A landscape with many valleys, sampled at points; each row gives a point and its height.
A ball rolls from a point to whichever of its 2 nearest points has the largest drop for the distance, and stops where none of them is lower. Distance is the straight distance between rows; heights are no part of it.
K_922 height 586: [103 125 128 125 100 161 136 141 154 131  95 109 123  88 134 131 122 151
 145 126 184 171 107 126 146  97 168 154 139 104 154 176 114 125]
K_252 height 466: [137 175 167 176 128 106 144 173 108 142  74  73 179 164 100 101 146 161
 143  94 111 187  74 128 152 125 148 165 149 142 158 140 103 130]
K_194 height 764: [130 166 114 175 139 141 110 103 160 117 104  85 126 180 121 162 119 130
 134 128 108 147  84 128 128 169  73 116 136 173 177 163  95 164]
K_73 height 401: [ 76 183 135 134  87 136 127 151 128 173 114  91 140 133 125  68 139 192
 155 143 140 166 164  89 188 138 127 186 156 176 127 126 125  99]
K_712 height 747: [ 87 133 133 135 167 150  90 125 167 124 134 105 137 100 142 113 152 121
 116 158 107  80 186 143 151 131 171 117 142  86  87 134 130 172]
K_542 height 364: [ 78 172 147 138 116 180 102 156 161 166 102  84 134 137 107  57 162 178
 143 174 101 134 175 118 179 132 163 178 108 184 130 127 149 130]
K_672 height 592: [101 135 202 145 184 130  97 172 134 143 128 134 114 121 115 110 115 123
 100  90 141 196 109 146  95 109 149  78 123 103  66 134 147 134]
K_343 height 391: [158 152  97 114  85 112 124 145 161  91 127  80 142 182  67 112 121 187
 203 132 152 179 132 145 157  94 141 140 122  78 141 139 113 146]
K_172 height 556: [112 183 167 141 164 141 144 109 145 102 152  75 103 111 114 137  99  97
 103 110 109 218  88 163 112 101 113 115 154 135 121 173 123 181]
K_540 height 659: [ 91 160 155 129 145 142 133 137 164 117 138 101 100  64 176 119 119 130
  92 126 175 172 149 130 138 120 136 119 162  89  92 158 145 157]
K_773 height 751: [128 158 172 147  45  96 120 140 134 163 122  78 126 138 122  45 160 143
 144 169 110 135 156 132 142  84 188 155 107 102 121 152 118 158]
K_479 height 880: [173 146  89 114 112 162 141 125 166 116 123  96 135 183 144  86 146 151
 145 175  90  32 121 123 159 140 116 143 124 149 156  98 188 152]
K_559 height 728: [172 117 102 174 146 138 167 132  97  72 134  93 150 145 120 211 143 112
 148 117 114  82 109 137  85 167  58 118 158 117 144 101 125 112]
K_771 height 447: [204 137  92 108  74 106 161 115 148  83 155 123 106 160 110 131  80 154
 176 139 174 160 102 148  91  91 103 101 133  55 137 136 156 162]
K_574 height 587: [154 102 114  94  92 101 144 144  95 150  77 123 136  88 194 130 187  80
 133  94  93 131 109 110 152 136 109 154  86 112 136 166 125 133]
K_276 height 491: [167 167 138 147 126  85 169 127  95 122 104  79 173 142 131 138 125 127
 139 100 105 180  63 154 132 114 124 154 142 141 156 147  95 141]
K_586 height 668: [137  79 109  98 116 159 131 138 155 132 100 166 120  94 145 147 103 109
 139 105 172  98  95 113 119  96 165 110 121  33 144 164 165 150]
K_972 height 870: [201 151  98 104 104 112 131 133 160 100 131 103 137 207 133  87 135 162
 159 141 111  66 133 123 148 139  81 100 129  93 124  97 198 169]
K_940 height 477: [181 104 128 112 155 158 167 137 104 135 156 169 126 136 101  95 108 133
 119 159 125  64 122 155  77 123 150 116 110 169 124  43 200  86]
K_724 height 702: [134 108 136 164 112 149 155 114 181  68 135 101  98 104 125 157 117 116
 125 149 184 133 124 161  71 106 163  89 139  16 145 176 116 194]
K_388 height 524: [145 187 122 127 149 105 179 102 129  86 148  69 133 113 134 163 104 116
 123 110 131 197  93 161 138 104 107 132 183 117 133 160 106 175]
K_174 height 588: [156 129  75 110  52 146 162  83 165 131 122 130  98 138 153 127  88 120
 134 164 153  92  79 124 105 113 116 121 145 120 199 159 147 165]
K_255 height 507: [105 105 136 129  63 172 150 183 130 117 135  94 117 130  78 126 127 127
 180 138 157 154  94 112  94  93 124 147 145  94 136 136 147  73]
K_270 height 282: [ 65 121 134  92 176 204  83 174 153 174 106 163 131 148 112  94 128 149
 125 111 113 116 145  87 164 154 144 122 131 168 102  95 172  93]
K_660 height 762: [141 141 158 105  90  86 143 135 114 136 146  91 119 116 136  72 157 102
 126 144  97 144 142 154 133  66 170 148 109 111 101 138 146 160]
K_455 height 241: [148 106 137 132 157 100 126 152 101 137 117 171 148 125 186 141 112 125
  96 100 155  78 138  85 121 173  75  95 176  99  92  96 156 105]
K_128 height 481: [117  99 126 137  37 168 155 162 109 124 151  98 106 110  95 130 157 154
 185 176 149 136 139 132  99  92 133 189 105 142 158 132 117  64]
K_714 height 639: [ 61 171 173 141 108 159 105 143 166 154 136  87  92  91 138  76 115 139
 111 159 149 175 150 124 137 102 154 136 157 125  93 164 154 151]
K_938 height 731: [100 149 118 142 139 140 100 122 162 111 121  80 139 139 129 128 145 133
 138 143 119  68 164 110 162 155 104 122 176  85 112 141 133 167]
K_722 height 472: [123 181 187 196  91  54 108 126 119 151 126  94 141 149 145  69 119 166
 124 147 157 162 171 116 133 132 124 133 159 103  99 138  70 147]
K_424 height 297: [ 83  89 126 132 136 122  86 138 121 139 133 151 114 100 162 174 140  89
 126 105 122  94 170  86 121 163  91  91 137  61  83 156 118 136]
K_655 height 236: [106 159  64  88 149 144 130 101 142  94 136 109 125 158 110 180  90 107
 143 101  93 129 100  94 164 148  56 114 196 126 143 142 138 150]
K_673 height 725: [105  98 107 131  65 116 106  91 111 156 123 146 129 170  88 141 139  86
 136 157  77  67 102 119 108 122 161 137 106 151 177 147  77 117]
K_912 height 352: [ 97  92  80  89 160 199 134 132 129  95 158 125 122 111  83 194 141  92
 172 112  84 135 117 132 135 132 103 162 109 187 144 115 115  80]
K_39 height 439: [ 68 127 107 113 143 172 101 103 128 145 144 128 121  98 120 128 151 106
 128 153  77 118 165 121 153 149 113 159 108 218 131 121 107 106]
K_93 height 299: [ 96 119  81 110 165 187 135 125 138  80 155 104 120 139  74 208 112 101
 168 106  92 136  98 121 132 125  77 125 156 134 137 136 124 116]
K_612 height 739: [ 96 135 157 148  47  92 105 132 143 138 166  91 123 131 106  74 138 138
 152 192 133 104 190 132 127  89 185 133 145  59  90 138 100 138]
K_151 height 437: [ 81 146 200 168 111 110 124 126 105 170 153 134 101 113 133  96 114 134
  88 147 154 197 137 140  87 111 144 125 126 174 110 129  99  96]
K_511 height 589: [191 119 105 134 138 101 145 108 109 118 145 166 140 167 113 164  90 163
 133 125 138 138 101 150 105 135 108 129 116 180 162  95 111 100]
K_454 height 412: [ 79 119 173 121  96 131 118 149 116 179 129 159  87  95 154 117  96 123
 104 105 177 184 103  94 112 116 139 122 137 140 112 149 135  76]
K_600 height 733: [ 86 115 147 163 133 151  96  92 152 145 126 145 100 121 110 159 106 116
 107 133 145 160 105 138 101 122 159 117 105 155 155 174  78 134]
K_34 height 206: [106  88 134 138 141 140 123 164 106 149 132 171 127 124 146 150 115 120
 129 104 139  91 122  80 105 163  80 110 149 136 110  94 144  60]
K_77 height 758: [118 152  98 118 153 135 133 111 144 143  60  98 158 107 163 150 127  84
 102  97 105 128  71 111 178 149 132 147 169 134 164 182 116 165]
K_444 height 463: [115 163 125 118 161  76 100 104 144 134 152 143 151 145 134  83  94 164
 116 134 154 123 194 130 169 120 132  96 162 111  81 104 114 159]
K_144 height 537: [141 161 158 130 117  83  84 129 152 161  96 117 112 148 178  65 146 119
 102 124 101 128 153 112 149 144 123  97  97 109  92 154 152 197]
K_370 height 652: [119  75  95  69 155 161 107 122 152 135 108 198 120 119 114 160  84 100
 137  79 148 125  76 102 131 111 148 103 115  81 145 149 149 129]
K_943 height 377: [159 123 141 100  79 142 141 171 128 171 121 159 115 155 137  49 127 181
 129 156 160  84 147 110 122 107 169 144 122 123 128  86 197 113]
K_820 height 837: [164 135 117 144 130 144 123 104 167 159  76 141 140 139 174  92 114 154
  79 165 144  71 121 124 153 172 160 148 130 187 176 119 137 139]
K_916 height 329: [ 93 124 123 166 155 149  84  64 154  91 149  96 102 132  94 178 155  75
 115 153  74  96 162 156  93 163  91  83 114 125 114 157 100 185]
K_293 height 357: [113 136 105 133 132 134  85 157 155 110 105 114 154 182  50 124 122 206
 190 102 161 163 152 117 177 127 151 139 111 100 138 121 105 130]
K_609 height 388: [231 121 142 151 152 102 161 113 133 121  95 143 155 131 165 108 130 158
  82 146 155 100 107 177 108 135 179 122  91 131 156 103 150 152]
K_931 height 320: [118 123 133 142 178 177 102 182 165 111 109 131 163 176  65 119 103 206
 156 115 164 116 125 133 144 117 177 113 152  90 124  91 149 121]
K_973 height 651: [157 162 126  95  88 131 115 142 180 124 115  88 101 152 131  61 137 163
 157 139 134 169 139 132 166  99 127 131  99  89 118 161 175 188]
K_948 height 711: [139 110 102 129 167 134 156 161  87  80 119  85 182 115 129 195 163 105
 154  90  96  82 123 121 148 150  90 144 167  90 117 111 132 117]
K_473 height 419: [182 111 117 125  83 125 129 117 160 115 137 160  68 160 125 129  87 139
 149 132 181 157 101 134  70 120  84  82  87  87 151 159 162 159]
K_852 height 786: [ 96 186 147 110 145 125 128 133 121 145 165 124 122 146  94  94  96 169
 130 126 128 215 140 138 159  98 112 138 137 195 112 114 130 116]
K_484 height 612: [171 141  85 127  80 145 178  82 139  99 131  95  93 137 164 164 117  88
 115 157 127  90  94 127  85 151  63 108 147 129 166 156 159 174]
K_226 height 648: [113  96 104  96 167 142 174  96  87  95 181 172 116  69 138 196 115  49
 107 106 108 123  92 132  99 132  90 137 141 163 126 103 132  71]
K_539 height 327: [141  77 150 162 134 117 169 138 109 105 149 193  96  79 155 149 120 106
 113 109 198 105 118 122  36 139 123  84 117  28 112 133 162 104]
K_934 height 323: [120 125 141 177 124 179 120 168 146 126 105 123 119 172  97 154 114 170
 158 124 157 161  99 116 100 157 100 122 113 163 154 127 125  97]
K_977 height 417: [178 107 154 153 121  98 144 168  87 108 120  98 138 155 107 125 168 106
 150 104  96 121  97 156  86 104 137 120  93 100 116 119 139 134]
K_58 height 763: [ 70 149 117 119  93  99  92  99 131 177  91 161 142 185  72 111 105 158
 140 108 127 161 103  88 176 119 195 137 137 144 185 161  60 125]
K_781 height 254: [ 95 124 118 131 136 114 107 118 115 146 118 146 141 159 139 142 109  85
 108 113  93  86  92  81 137 160  98 111 179 149 137 118 119 106]
K_315 height 444: [121 152 175 180 121  91 126 166 101 181  65 102 176 148 141  88 144 164
 114 112 143 142 120 109 164 141 175 159 152 136 133 138  92 119]
K_514 height 675: [112 172 110 122 131 147  79 113 193 110 125  91 110 177  89 107 127 152
 173 141  96 149 139 127 169 124 102 113 105 131 133 161 143 206]
K_883 height 574: [118 139 186 154 146 133 123 155 126 149 114 107  90 116 161  91 152  92
  77 118 110 171 102 144  90 129 124 102 105 142  93 146 175 157]
K_427 height 638: [175 150  97 125 127 119 189  64 123  84 138 106 112  82 193 175 139  82
  79 141 122 119 118 152 115 148  86 121 151 128 153 146 140 178]
K_383 height 259: [106  90 144 155 142 130 122 147 107 117 129 135 122 105 139 173 147  69
 114 105 120  75 130 115  81 141 130  86 152  44  88 138 148 129]
K_433 height 862: [190 127  77  94 129  81 125 117 138 110 134 158 162 191 124 104 112 177
 164 136 131  60 152 120 172 120 125 120 133  95 132  83 149 151]
K_648 height 637: [ 65 154 162 123 114 135 140 123  90 150 194 103 125 123  89  75 133 132
 123 180 100 131 160 147 114  81 140 145 151 186  94  90 135  87]
K_732 height 482: [147 100  98 127  80 119 142 129  96 114 144 139 115 121 144 169 156 143
 173 143 138 127 159 119 118 150  66 159  81 159 150 121  95  88]
K_908 height 359: [135 125 141 163  73 114 123 153 124 150  84 130 129 182 127 140 123 144
 158 101 149 177  67 104  98 146  91 118 114 144 174 159  95 105]
K_706 height 489: [104 152 123  98 185 127  93 113 161 160 121 161 149 137 150  86  84 139
  83 132 128  80 143 106 169 146 141 100 187 137 102 101 163 144]
K_553 height 708: [116  94  84 109  86 160 130  77 135 138 128 133 106 113 133 150 153  50
 125 164  72  76 110 120 112 145 124 158 103 193 188 149 101 117]
K_409 height 700: [144 124 130 132 173 148 137  74 142 125 133 171 111  87 152 152  82 110
  64 137 152 151  90 156 104 152 135 124 123 208 155 120 119 107]
K_783 height 496: [143 100 112 100 115 181 177 136  97 158 158 167 112 150 101 106 116 124
 128 160 107  67 111 115  96 120 148 159 130 198 148  55 169  60]
K_554 height 613: [113 126 121 143 170 179 111 141 165 140  86 124 140 105 128 134 135 169
 126 129 163 123 148 135 164 148 167 148 115 144 147 137 125 128]
K_693 height 547: [149 128 154 170 159  75 139 107  97 117 108 141 130  88 211 165 149  94
  57 106 131 130 139 127 101 186  89 107 138 116 107 140 102 147]
K_589 height 245: [ 75 110 145 141 171 161  78 176 128 162 110 152 140 139 126 122 134 144
 129 117 119 113 164  97 130 169  97 100 120 158  85  99 136  86]
K_206 height 746: [146 137 103 175 161 148 128 113 135 103 109  99 155 180 112 185 114 124
 129 130 102  91  78 124 109 184  75 116 160 160 167 119 104 130]
K_415 height 389: [137 103 149 136 131 132 123 111 143 131 162 195  65 137 124 134  63 105
 112 117 175 133  90 119  47 110 106  60 120 103 117 126 169 122]
K_502 height 319: [129  91 124 100 138 177 118 183 137 131 110 137 116 151 119 125 142 109
 158 108 100  82 104 103 119 126 117 118 110  96 119 106 193 113]
K_629 height 855: [185 127  57  82 129 103 145 122 119 143 112 174 179 173 128 112 117 172
 141 131 126  45 135  99 183 145 158 153 149 134 173  75 140 115]
K_961 height 325: [110 115 128 130  90 125 130 115 119 104 159 119  78 103 140 150 147 101
 130 132 145 155 150 132  87 123  80 111 107 105 114 161 124 137]
K_171 height 324: [ 45 153 124 114 122 180  75 169 163 160 104 127 133 171  83  78 166 170
 169 132  76 119 167  82 181 153 148 145 113 155 119 123 147 124]
K_441 height 552: [ 80 107 154 137 108 107 137 151  85 129 154 125 131  69 131 156 139 104
 131 107 151 147 128 117 120  97 148 147 157  88 103 141  91  80]
K_88 height 669: [124 125 107 106 130 139 172 101  88  96 174 101 109  80 130 162 162  53
 126 140  73 118 118 156 108 123 100 156 117 186 131 115 127 107]
K_512 height 617: [ 49 151 166 135 107 140 116 147 118 156 149  84 127  85 113  95 153 115
 128 159  99 131 166 127 142  92 172 167 152 132  96 141 122 116]
K_986 height 532: [ 89 111 136 132  81 156 169 158 107 101 144  87 114  68 120 168 138  99
 151 123 169 173 106 119  98  97 110 150 172  59 115 162 116  84]
K_804 height 445: [163 143 164 127 158  57 123 130 128 144 122 158 147 142 153  67 103 178
  96 120 175 146 189 145 155 113 170 109 135 100  79  99 110 155]
K_513 height 570: [216 120 101 109 127  95 147 111 116 109 108 154 139 151 124 166 119 160
 155 102 137 188  90 172 114 125 125 129  50 149 169 134 106 140]
K_656 height 847: [145 139  91 113 110 104 121 105 136 162  88 148 159 176 146  98 119 157
 115 141 119  70 128 101 183 152 152 145 156 165 171 109 121 130]
K_578 height 353: [160 101 144 122 107 146 139 189 136 158 102 143 123 134 153  82 124 138
 120 124 155  62 107 101 111 123 148 119 134  72 117 111 211 116]
K_245 height 534: [126  88 106  60 102 157 121 142 123 156 148 187  87 107 131 112 126 134
 148 125 140 139 156 107 135 107 122 143  69 152 128 116 163  93]
K_564 height 436: [140 139 106  85 117 108 104  92 147 134 142 160  94 164 126 115 104 113
 124 125 101 163  99 123 138 129  87 112 100 177 138 138 138 151]
K_596 height 778: [ 92 157 108  93 131 131 121 124 137 149 110 120 153 146 108 112 125 117
 131 108  81 137  79 107 184 104 158 158 161 143 153 146 124 132]
K_76 height 358: [154 112 157 171 145 140 148 158 139 113 134 152 113 129 139 146 104 150
 117 116 199 140 117 139  75 141 111  90 132  89 122 127 159 120]
K_168 height 635: [116  69 108  66 177 135  85 100 119 155 123 227 145 106 113 154  89  97
 108  72 123 110 107  95 152 121 179 120 116 122 130 117 113  90]
K_630 height 544: [123 161 108 106 218 139  84  98 166 120 103 118 156 123 138 112 132 126
 110 119  86 132 172 135 193 170  96 113 123 155  93 119 144 180]
K_490 height 326: [ 83  76 152 147  69 100  88 132 105 170 128 173 109 111 139 149 127  84
 143 127 137 101 120  96  83 120 170 103 118  54 116 166  90 107]
K_14 height 298: [119  79 150 177  93  93 133 122 117 121 141 157 116 108 133 165 122  80
 123 122 168  87 116 124  48 115 163  95 144  25 122 150 101 126]
K_955 height 824: [162 167 135 164 141 160 158 142 133 140  95  87 150 135 177 107 146 154
  97 158 122  88 119 126 154 165 120 154 150 194 149  99 155 117]
K_910 height 674: [160 147 130 154 119 113 201  89 125  80 192 146  71  81 171 144 123 103
  73 165 175 144 125 184  53 126  96 109 131 133 130 131 164 128]
K_594 height 653: [118 135 143 146 143 143 158 109 113 122 180 120 120 125 101 122 110 124
 103 172 131 118 126 177  87 108 133 119 150 188 127  87 130 107]
K_371 height 726: [128 105 105 156 160 177 141 159 119  99 105  78 178 119 110 180 184 118
 153 139  84  50 133 139 134 152 126 166 132 141 150  98 118 107]
K_41 height 620: [126  76 112  98 187 111  88 113  96 149 130 219 167 129  97 150 110 152
 125  87 128 100 162 106 148 148 147 119 114 148 115  66  88  75]
K_107 height 774: [111 175 159  99 115 108 131 120 122 138 164  99 100 123  94  79 132 128
 132 137  87 193 129 158 149  64 150 154 106 165 108 140 126 154]
K_49 height 508: [156 134 121 145 118  77 106 102 108 118 146 135 126 153 132 146 149 145
 143 127 114 149 165 138 128 158  63 117  79 180 128 124  76 135]
K_314 height 677: [112 148 113 117 166 152 147 132 145  94 120  97 126  65 169 158 141 114
 103 108 134 145 142 127 166 139  99 135 162 112 114 158 147 154]
K_823 height 610: [ 78 122 163 107 213 158 111 147 125 120 158 148 139 109  93 137  94 122
 104  85 131 162 112 150 123  96 151  95 152 118  77  99 139 102]
K_451 height 458: [145 177 133 129  72 142 149 145 156  84 167  47 104 157  88 101 133 148
 179 164 128 173 127 151 115  95  81 132 133 118 112 129 162 148]
K_921 height 598: [ 83 132 137 118 114  97 111 118  92 155 144 135 156  99 113 115 146 152
 125 130 116 134 187 125 171 105 185 165 129 151 112 122  64 104]
K_459 height 429: [137 130 167 126 166  73 146 128 112 150 125 172 144  85 194  97 119 136
  67 116 171 137 163 137 131 120 179 115 141 109  91 117 125 133]
K_522 height 343: [ 90  77  99  95 140 143  74 108 125 137 128 168 116 104 140 158 151  49
 120 115  63  62 145  90 137 172 108 115 113 125 107 130 123 116]
K_703 height 750: [ 56 138 127 169 118 105  79  87 143 166  97 140 139 148 107 151 106 125
 132 121 131 144 106  93 155 147 159 128 145 143 165 181  37 136]
K_657 height 671: [153 140 140 163 114 148 152 133 125 107 149  82 121 138 115 126 162 142
 135 172 114 117 138 171 110 121 131 149  90 177 143 107 127 125]
K_390 height 430: [108 164 126 156  60  88 108 143 133 143 108  95 154 167  93  79 128 213
 171 152 185 168 174  90 172 141 126 166 156 107 133 133  83 100]
K_260 height 685: [148  86 116 135 116 168 152 146 165  78 107 130 103  81 129 170 139 116
 156 110 181 145 105 150  80 108 147 106  94  19 141 182 149 159]
K_923 height 738: [118 144 116 142 185 151 124 101 166 151  65 122 148 121 138 145  85 113
  77 104 135 146  58 126 162 158 160 140 171 179 178 164 109 143]
K_282 height 503: [ 98 151 106  88 197 176 116  99 161 132 179 160 128 144  84 118  60 159
 112 144 142 134 134 147 147 116 127 101 167 189 119  80 152 116]
K_518 height 689: [140  96  88 104  85 129 160 117  94 124 143 120 121 129 133 148 165  61
 148 155  72  42 112 123 108 116 106 150 124 140 152 111 135 111]
K_291 height 715: [136 139 129 139 124 154 127 146 146  91 131  59 133 164 106 130 162 110
 147 137  79  79 129 138 126 121 119 115 150  73 108 135 160 174]
K_572 height 705: [167 117  84 144 125 169 176 136 131  81 111  76 166 104 127 175 171 132
 165 152 115  66 117 156 145 130 144 177 118 123 185 131 115 134]
K_60 height 716: [119 117 122 151 157 149 116  72 162 135 121 166 121 135 114 164  61 125
  92 137 152 129  70 138 114 143 150 112 150 188 182 140  89 122]
K_597 height 360: [221 112 148 178 129 106 173 121 129  93 114 136 123 108 189 132 162 136
 105 149 169  99 131 174  79 155 137 120  73 108 143 119 140 148]
K_180 height 399: [125 129 170 104 102 127 124 160 118 189 104 160 125 131 129  66 111 170
  98 126 172 136 132 113 149  82 222 140 146 108 123 112 156 112]
K_548 height 285: [ 99 123 148 183 151 194 104 183 146 130 106 102 128 152 119 133 142 157
 142 130 142 114 137 112 109 172  89 111 138 140 118 109 141  99]
K_257 height 518: [160  96 104  61  91 158 157 129 102 172 133 199  95 137 114 104 115 152
 135 131 139 131 117 112 122 100 167 160  85 172 169  93 158  82]
K_836 height 514: [111 130 105  93 191 128  92  92 139 151 115 160 162  93 166 105 133 113
  79 137  99  76 188 123 181 173 140 120 136 159 100  97 144 136]
K_91 height 387: [ 94 131 144 127 105 126 134 148 102 168  97 136 123 135 137 133 105 116
 127  87 144 184  62  95 127 122 112 136 147 147 152 159 113  89]
K_615 height 504: [155 140 113  64 173 156 132 106 137 134 156 169 129 134 108  85  99 150
  97 146 121 128 134 161 150  96 167 131 108 190 118  69 175 127]
K_822 height 619: [134 137 144 126 118  84 100 149 133 146 113 132 123 123 144 102 141 177
 155 107 162 187 181 124 164 133 124 138  83 112 102 146 111 143]
K_504 height 604: [161 108 105 127 179 111 127 115  92 109 147 166 179 161  84 173 112 156
 137 114 111 104 128 144 132 145 132 138 138 171 145  62  92  86]
K_221 height 363: [ 87 120 142 129  68 117 121 124 106 124 145 103  83 114 107 154 138  77
 162 107 112 201 105 121  94 101  82 126 107 107 120 194 100 133]
K_373 height 561: [147 123 105 112  96 165 156 128 149 131 127 137  98 100 155 139 103 140
 137 143 179 142 104 130 116 116 115 142 121 145 165 149 154 117]
K_382 height 421: [130 124 161 116 150 117 116 152  96 184  71 161 155 128 118 104 144 170
 102  91 151 163 130 114 170 116 221 151 110 143 135 125 110 116]
K_506 height 717: [135 132 158 185  84  98 150 114 146  76 141  86 102 105 144 127 134 114
 118 164 171 136 158 153  76 117 146  99 152  15 108 158  84 176]
K_500 height 629: [ 87 109 141 109 211 137 122 112 112 114 155 179 133  76 128 185  99  72
  84  67 125 165 100 127 122 134 115 104 151 146 104 115 114  89]
K_466 height 457: [143  88 106 106  83 145 136 168  96 107 147 127 120 128  84 158 161 156
 200 122 132 158 138 133 115 106 118 167  68 134 147 114 115  79]
K_4 height 405: [134 157 123 109  89  94 119 100 118 127 146 124  87 159 127 136 109 104
 140  99 103 207 102 116 123 123  44 108 113 145 131 170 112 165]
K_671 height 634: [133 172 146 123  92  76  92 148 159 143 111  98 132 163 113  47 130 168
 167 121 135 183 163 108 184 113 130 131 124  71  96 158 125 179]
K_707 height 354: [ 98  75 122 100  82  84 115 113  81 179 117 191 150 107 139 148 119  84
 131  97 123  88 111  89 134  96 187 127 130  78 140 152  79 100]
K_618 height 275: [109 144 135 172 104 119 121  90 127  88 159  78  94 132 124 161 149  94
 118 150 100 124 169 130  93 152  58  91 151  98 102 158 107 183]
K_411 height 686: [152 132 135 133 165 115 175 102 113 111 170 178  98  91 168 145  96 111
  71 133 164 149 101 163  68 135  93 101 132 162 124 101 159 100]
K_796 height 271: [134  95 154 131 113  60 101 164  93 159 124 173 148 143 154 118 113 131
 131  95 146  92 148  75 116 133 122  96 159  52  83 111 126  95]
K_691 height 493: [101 180 176 183 115  95  97 130 155 149 128 100 121 127 172  85 115 151
 104 149 170 147 194 104 133 157  93  98 175  97  75 148 109 167]
K_280 height 456: [206 100 143 117 129 122 194 173  81 116 145 150 130 113 122  94 142 137
 135 124 140  92 115 168  83  94 170 141  94 102 116  78 197  99]
K_853 height 683: [189 131  64 115 134 132 178 114 110 108 108 100 188 130 132 179 142 134
 149 127  98  90  85 156 165 131 147 180 138 152 189 113 104 122]
K_410 height 581: [111 106 139 135 142  81 120  93  80 122 144 155 146  75 131 173 154 129
 120 116 132 165 181 146 139 121 150 162  88 153 127 137  38 104]
K_538 height 658: [127 145 117 137 161 111 172  74 131  79 175 140 113  55 181 157 138 110
  73 162 158 126 162 170 119 134 124 128 146 130 128 129 117 148]
K_869 height 810: [128 178 149 139 180 164 125 138 141 160 102 118 160 180 123  71 122 165
  90 147  98 128 113 139 154 158 128 128 136 220 133  77 159 127]
K_867 height 697: [139 112 116 111 184 144 156 155 108  96 134 121 156  99 138 168 141 127
 136 104 128 131 131 136 139 131 104 135 136 128 111 101 142 107]
K_753 height 551: [219 110  96  84 153  94 114 116 136 115 114 182 127 163 135 126 119 154
 135 103 130 153 130 150 139 142 116 112  45 141 140 107 152 156]
K_861 height 530: [182 117  98  70 183 103 118  99 132 111 148 165 142 116 141 114 127 130
 111 123 110 127 161 161 155 122 136 119  82 141 107  96 159 160]
K_715 height 411: [176 120 180 154 145  87 145 140  99 153 108 149 142 113 173  87 137 135
  63 145 145  99 136 154 108 133 181 121 121 138 117  95 144 127]
K_400 height 281: [153  81 127 126 163 171 120 177 127 127 111 150 146 175  66 136 128 143
 155 105 117  89  90 138 116 106 178 116 106 101 140  96 154 112]
K_598 height 509: [ 79 139 136 134 188 172  70 139 153 151  87 112 138  97 156 117 180  95
 109 115  60 126 166 114 157 186  96 121  89 166  88 133 150 150]
K_199 height 450: [126 136 153 180  78  87 103 144 121 119 142 108 137 162  93 113 111 198
 163 157 184 151 181 119 120 129 117 130 154  95 111 122  67  98]
K_778 height 567: [ 75 121 163 131 135  73 142 105  95 115 167 157 132  55 147 152 141 132
 107 105 167 193 166 142 136  95 178 150 125 100 102 153  48 104]
K_213 height 438: [180  86 135 102 116 110 173 163  83 109 134 132 129 116 107 127 158 104
 148 106 121 136  97 173 100  67 180 135  72  88 119 118 155 116]
K_182 height 729: [109 127 156 156  63  79 135 129 128 101 166  92 113  85 129 119 147 120
 144 169 167 137 201 140 108  97 161 137 146  38  89 149  71 133]
K_677 height 396: [112  85 101  97 175 212 144 136 111 130 137 140 135  98  98 156 160 107
 136 135  81 111 142 140 139 144 145 175  94 219 147  85 128  61]
K_51 height 392: [201  91 153 174 137 112 174 160  91 101  98 127 137 125 134 163 160 129
 137 113 138 143  93 180  65 140 134 125  62 134 146 114 128 105]
K_873 height 469: [ 98 149 105 103 168 148  87  80 157 115 166 131 114 160  92 120  99 109
 118 145  79 134 132 138 134 130  85  95 127 195 119 114 135 149]
K_754 height 557: [133 132 162 129  97 126  93 157 134 160 108 125  82 163 148  84 144  96
 110 120 106 146 109 111  92 135  92  90  87 123  95 146 188 156]
K_47 height 304: [ 76 111 127 121 153 141 110 110 112 141 127 126 139  92 140 158 140  48
 102 125  75  69 112 113 135 140 145 131 167 131 122 135 116 122]
K_595 height 789: [131 138  81  56  83 118 158 135 109 136 119 113 147 143 124 115 132 102
 158 113  76 123  70 109 173  88 133 166 148 133 160 138 145 128]
K_421 height 799: [130 188 134 133 190 143 140 131 133 129 125  97 156 139 114 109 117 159
 107 124 103 177 107 155 175 134 125 154 145 212 132 110 142 131]
K_821 height 605: [118 111 137 132  98  98 116 160 104 161  89 134 138 102 169 123 159 140
 140  97 147 149 151  89 163 141 122 160 108 110 124 161 112 102]
K_899 height 515: [ 94 178 180 160 117  86  69 134 145 164 129 102 134 169 146  56 144 147
 125 157  94 116 188 101 129 153  94  86 132 114  60 121 136 167]
K_608 height 696: [112 146 133 118 142 160  89 113 178 119 130  88 107 174  85  96 149 104
 139 155  50  94 127 152 134 116 140 106 103 133 117 135 168 189]
K_483 height 528: [144 142 147 170 132  27 118  97  90 115 141 132 140 123 171 139 144 120
 103 117 127 135 175 135 122 163  78 106 121 131 105 131  54 147]
K_138 height 168: [133 135  45  61 138 138 159  94 133 101 166 147 126 113 136 180  88 115
 151 123 129 105 123  96 160 129  71 133 186 132 146 117 143 116]
K_713 height 660: [182 118 120 143 179 118 141 105 111  96 100 101 192 134 109 166 144 104
 110 115  75 109  76 173 137 134 169 149 123 157 164 118  91 140]
K_147 height 422: [151 135 104 128  75 133 126 134 151  84 165  99 111 156  68 121 128 191
 192 179 159 141 170 149 124  98 116 141  96 115 134 117 120 122]
K_702 height 566: [171  97 124 130 132  87 137 123  92 113 103 141 119  80 205 161 184  70
  95  99 103 111 134 116 110 172  95 125  88 105 119 153 138 150]
K_313 height 636: [147 131 133 169 163 144 126 121 145 120  82 110 165 148  98 146 123 158
 123 130 137 123 104 154 140 131 186 142 121 154 180 139  81 144]
K_354 height 479: [ 48 131 135 131 144 170  95 134 127 153 123 110 104  69 161 150 174  83
 124 126  84 142 178  98 140 173  73 140 108 158  92 154 133 124]
K_62 height 470: [141 107 140 159  99  82 133 118 103 115 159 148 134 124 124 142 116 163
 144 141 181 125 166 132  99 123 120 130 132  95 123 115  86 101]
K_102 height 800: [124  95  90  24 101 102 141 122  89 140 147 164 133 108 125 119 132  96
 153  97  93 117 122 108 176  63 161 162 112 103 123 125 144 109]
K_678 height 478: [166 164 123 142  92 105 149 107 153  78 171  84 111 152 127 120 101 156
 138 161 170 142 150 138 105 126  68 103 173  81 111 129 137 158]

For each start below, name the point where the ball stops.
K_630: K_138
K_822: K_466
K_388: K_400
K_506: K_618
K_921: K_466
K_77: K_373
K_678: K_383
K_553: K_589
K_691: K_589
K_600: K_373

Two balls start at each pair of points below. Name the first point that both come to, or write none.
K_656 and K_673: none
K_257 and K_595: none
K_58 and K_596: K_60

Call two points neighbours if one is among the 2 nearest of the other. Go from one point of each pair to the other, from neighbour to neighbour, staying as low as possible. Name the highest point that can't be avoided.
K_138 and K_597: K_630
K_589 and K_400: K_678
K_383 and K_589: K_522
